The views of a scene show one set of named points, each view turned or mirrored, and shifted as a whole, with a little noise and some points left out.
In the rows, 128 means zero.

Scene 1
View 1
<35>: [100 141 109 114 156 109 143 137 128 122 121 138 186 120 125 138 148 143
 135 139 155 111 164]
<61>: [124 131 128 104 138  74 157 116 119 118 115 127 168  97 177 163 111 130
 165 138 190  80 139]
<224>: [ 97 132 131 110 155 107 142 119 112 134 125 127 157 104 136 149 118 121
 147 148 159 108 137]
<212>: [130 112 149 125 123  91 110 116 116 130 142 134 196 109 148 101 150 109
  90 133 126  87 154]
<277>: [105 122 143 122 140 111 115 116 111 139 140 129 172 110 129 114 137 109
 107 146 126 107 146]
<149>: [120 117 144 124 131  97 115 117 116 135 141 133 189 111 140 108 145 111
  97 138 129  94 153]
<119>: [121 123 133 122 133  96 120 128 124 125 135 139 199 115 139 110 156 124
  99 133 134  93 165]
<273>: [ 84 141 117 118 164 131 130 131 118 136 127 133 170 120 103 133 142 127
 128 152 135 124 155]
<269>: [130 120 140 117 127  83 130 118 120 123 130 133 190 105 159 122 137 120
 115 132 152  82 152]
<233>: [104 133 126 113 150 107 136 126 120 129 126 132 174 112 132 136 134 129
 132 145 151 107 152]
<51>: [129 107 161 123 120  89 111 106 107 139 145 127 178 100 158 109 129 100
  97 140 131  83 139]
<123>: [111 133 112 130 144 117 112 149 139 120 137 151 227 136 104  89 192 138
  74 129 112 110 191]
<267>: [ 86 149 100 113 168 126 146 142 130 126 118 138 177 124 108 144 147 143
 142 146 152 121 166]
<2>: [118 125 129 126 133 101 115 134 129 123 138 143 212 122 127  97 171 126
  84 130 123  98 174]
<71>: [145 112 145 119 116  71 124 119 123 119 136 136 205 106 171 112 147 119
 100 127 148  72 160]
<252>: [116 132 121 119 141 100 130 135 131 120 129 141 204 119 133 116 157 133
 109 132 141  98 169]
<255>: [ 96 139 122 111 157 115 138 125 118 131 126 131 170 113 123 139 132 129
 137 147 151 113 149]
<246>: [104 116 153 123 139 114 109 111 104 144 143 125 166 105 126 112 131  99
 102 150 119 107 137]
View 2
<123>: [176 154 120 128 155 125 136 113 127  92  68 121 119 133 148 138 121 132
 149 184 177 101 122]
<51>: [155 117  99 119 101 131 133 112 173 140  85 124 105 129 142 114 106 107
 122 160 103 154 180]
<212>: [160 127 106 121 114 130 131 115 161 127  83 124 107 129 141 119 108 114
 126 160 122 143 165]
<35>: [145 155 119 121 124 144 110 142 138 119  88 145 103 114 111 117 137 116
 115 134 153 143 102]
<224>: [126 144 118 116  98 143 111 140 169 134  94 160  93 108 109  94 134 107
 107 125 120 168 118]
<233>: [139 147 114 118 113 138 116 134 158 127  87 148  98 115 117 107 132 111
 115 137 135 153 121]
<273>: [135 161 131 119 118 133 116 125 169 111  77 167 100 112 121  96 139 123
 132 150 146 142 104]
<2>: [170 141 112 127 140 130 136 114 138 109  73 119 114 132 145 133 116 123
 137 172 152 117 143]
<246>: [143 135 119 120 104 123 132 106 191 126  76 153 105 123 142  99 119 118
 134 167 115 147 158]
<149>: [157 130 106 120 116 128 131 116 162 125  81 127 108 128 140 119 112 115
 126 161 124 140 160]
<252>: [160 143 110 122 130 137 124 131 136 117  84 124 110 124 128 128 122 116
 122 151 149 133 128]
<277>: [145 141 118 118 110 127 125 114 176 123  77 147 103 122 137 103 120 119
 130 162 124 144 149]
<71>: [168 116  90 121 117 138 132 128 135 139  95  96 109 132 135 139 103 103
 111 147 121 146 172]
<269>: [152 125  97 122 112 139 124 132 147 139  93 115 102 126 125 124 113 105
 109 140 120 153 154]
<255>: [132 149 123 119 110 138 112 135 162 124  87 157  98 111 112 101 136 115
 116 136 136 153 111]
<119>: [161 136 108 122 127 135 130 122 144 120  83 121 109 128 136 126 116 115
 125 157 137 136 147]
<61>: [132 125  95 114  93 156 104 161 142 156 110 125  91 110  96 115 127  90
  81  99 111 183 133]
<267>: [136 166 131 119 125 140 110 143 148 111  84 162 102 106 106 105 147 121
 118 135 161 145  82]
View 3
<273>: [140 149 121 175 131  88 170 127 105 151 152 114 139 179 103 146 122 132
 150 135 143 134 140]
<123>: [152 123 155 165  95 114 151 110  67 124 166 144 176 172 153 129 134 175
 149 116 132 148 102]
<246>: [135 153 153 164 151  96 139  96 124 136 149 107 152 174  96 113 126 139
 179 139 110 144 153]
<35>: [129 141 130 152 125 113 164 144  90 152 135 114 132 163 119 153 127 133
 133 138 138 126 124]
<71>: [108 141 181 122 144 145 114 119  97 132 114 114 147 140 129 110 131 150
 158 138  94 135 120]
<255>: [127 153 123 160 143  98 165 143 108 160 133 100 122 166  96 151 123 119
 140 142 138 126 141]
<119>: [125 138 161 147 131 123 136 117  94 133 137 118 156 159 127 123 130 152
 154 130 112 138 123]
<252>: [129 137 151 148 123 123 145 126  84 139 138 119 148 157 130 134 130 149
 144 131 122 135 114]
<233>: [125 150 136 154 141 110 155 134 106 151 133 107 133 163 105 141 124 129
 146 140 126 128 138]
<149>: [125 145 166 149 140 117 130 106 105 133 138 114 154 161 117 114 130 150
 166 134 106 143 134]
<224>: [118 160 131 154 155 105 158 139 120 159 124  96 117 164  88 144 122 114
 147 149 128 125 147]
<269>: [112 147 164 134 149 132 129 123 104 141 118 107 140 147 115 121 132 137
 153 143 103 131 131]
<277>: [127 155 150 156 148 105 142 111 117 143 139 107 143 167 102 122 125 136
 164 139 114 140 145]
<2>: [136 131 164 152 115 118 138 107  85 127 150 131 168 163 141 119 133 166
 153 124 119 144 113]
View 4
<252>: [116 152 126 121 127 138 111 115 130 112 151 112 136 152 147 118 136 139
 154 119 155 123 141]
<246>: [100 148 119 155 106 134 107 126  99 141 149  90 146 108 126 113 108 131
 113 110 162 100 137]
<273>: [131 164 117 146 107 133 128 122  96 116 167  84 136 123 119 101 133 137
 163 119 148 111 164]
<71>: [ 97 136 126 121 137 143  97 125 145 120 121 132 124 149 169 132 111 131
 113 124 179 119 118]
<123>: [103 138 137 110 124 132  95  89 136 132 178 102 174 166 137 117 157 150
 175  91 134 130 123]
<51>: [ 91 139 121 146 122 139  98 131 119 138 125 112 135 119 149 127  97 128
  94 119 180 102 123]
<2>: [101 140 133 120 126 135  95 102 134 131 158 111 156 153 145 121 137 139
 149 102 151 123 120]
<267>: [148 170 115 133 115 135 139 123 103  98 168  95 121 138 126  98 142 137
 183 131 143 121 178]
<277>: [106 150 120 148 112 137 112 125 107 133 151  94 142 117 132 113 115 132
 126 114 162 104 139]
<255>: [134 164 114 143 112 141 131 132 103 110 152  96 119 124 132 103 122 132
 151 133 157 113 166]
<119>: [109 145 127 121 127 137 105 112 134 120 148 116 140 151 148 120 132 137
 148 113 158 123 134]
<233>: [129 160 113 139 116 137 126 131 108 109 147 102 120 128 134 108 121 133
 146 131 161 113 161]
<149>: [ 99 142 124 136 121 138 103 120 121 133 142 108 142 131 144 121 116 132
 122 111 167 111 128]
<61>: [140 164 108 135 133 145 137 155 121  84 110 129  74 133 164 114 103 122
 122 166 192 115 168]
<35>: [137 164 119 128 123 138 129 123 118  99 154 107 119 144 139 107 136 136
 167 131 154 123 165]
<212>: [ 97 140 124 135 121 137 100 121 123 133 139 110 142 132 147 123 116 133
 117 113 169 110 127]
View 5
<71>: [ 77 156 134 112 115 104 182 107 151 113  74 131 138 102 135 181  83 125
  90 162  99 164 124]
<123>: [122 118 173  68 120 120 179 143 135 120  91 101 102 119 121 137  78 141
 116 176 133  99 120]
<51>: [ 77 120 101 124 107  92 186 117 155 123  82 131 113 103 132 189  83 136
  79 139 101 165 127]
<149>: [ 90 120 121 112 113 101 176 122 146 128  90 121 108 107 133 170  85 136
  91 149 115 145 125]
<233>: [ 85 120 124 131 117 103 150 125 131 148 110 129 105 111 149 156 106 124
  95 148 128 137 123]
<255>: [ 81 122 127 139 117 109 135 126 125 158 118 131 104 115 159 146 117 117
  97 147 137 133 126]
<246>: [ 91  96  97 127 109  91 173 132 145 140 101 126  90 109 135 172  90 139
  84 131 120 141 126]
<269>: [ 74 144 126 125 114 104 166 111 142 127  91 135 127 107 148 173  96 123
  90 155 107 159 124]
<2>: [106 126 152  86 118 111 182 133 141 119  87 115 110 112 125 155  79 135
 104 167 120 122 123]
<35>: [ 85 137 150 123 122 115 134 122 122 152 114 127 112 116 156 138 115 114
 107 163 137 125 123]
<224>: [ 70 123 111 154 114 101 131 117 127 162 122 139 111 110 166 158 120 113
  89 139 132 149 128]
<119>: [ 90 131 140 105 116 107 170 123 141 126  90 121 116 110 136 163  88 131
  98 159 117 138 123]
<212>: [ 89 123 120 113 111  99 179 121 146 126  88 127 112 107 133 174  81 135
  89 150 110 151 126]
<252>: [ 93 137 153 104 119 114 162 123 134 130  96 121 119 113 143 151  95 122
 104 167 125 130 123]
<267>: [ 91 125 148 127 122 116 121 129 115 164 128 127 102 121 162 128 123 111
 109 159 149 111 124]
<61>: [ 47 170 123 161 118 105 128  90 131 149 106 152 144 105 177 168 126  98
  88 154 112 178 126]

In a view up to two points have been moved. Name them for each view, in the order of its rows, or write none.
view 1 => <212>
view 2 => none
view 3 => <255>, <277>
view 4 => <119>
view 5 => <233>
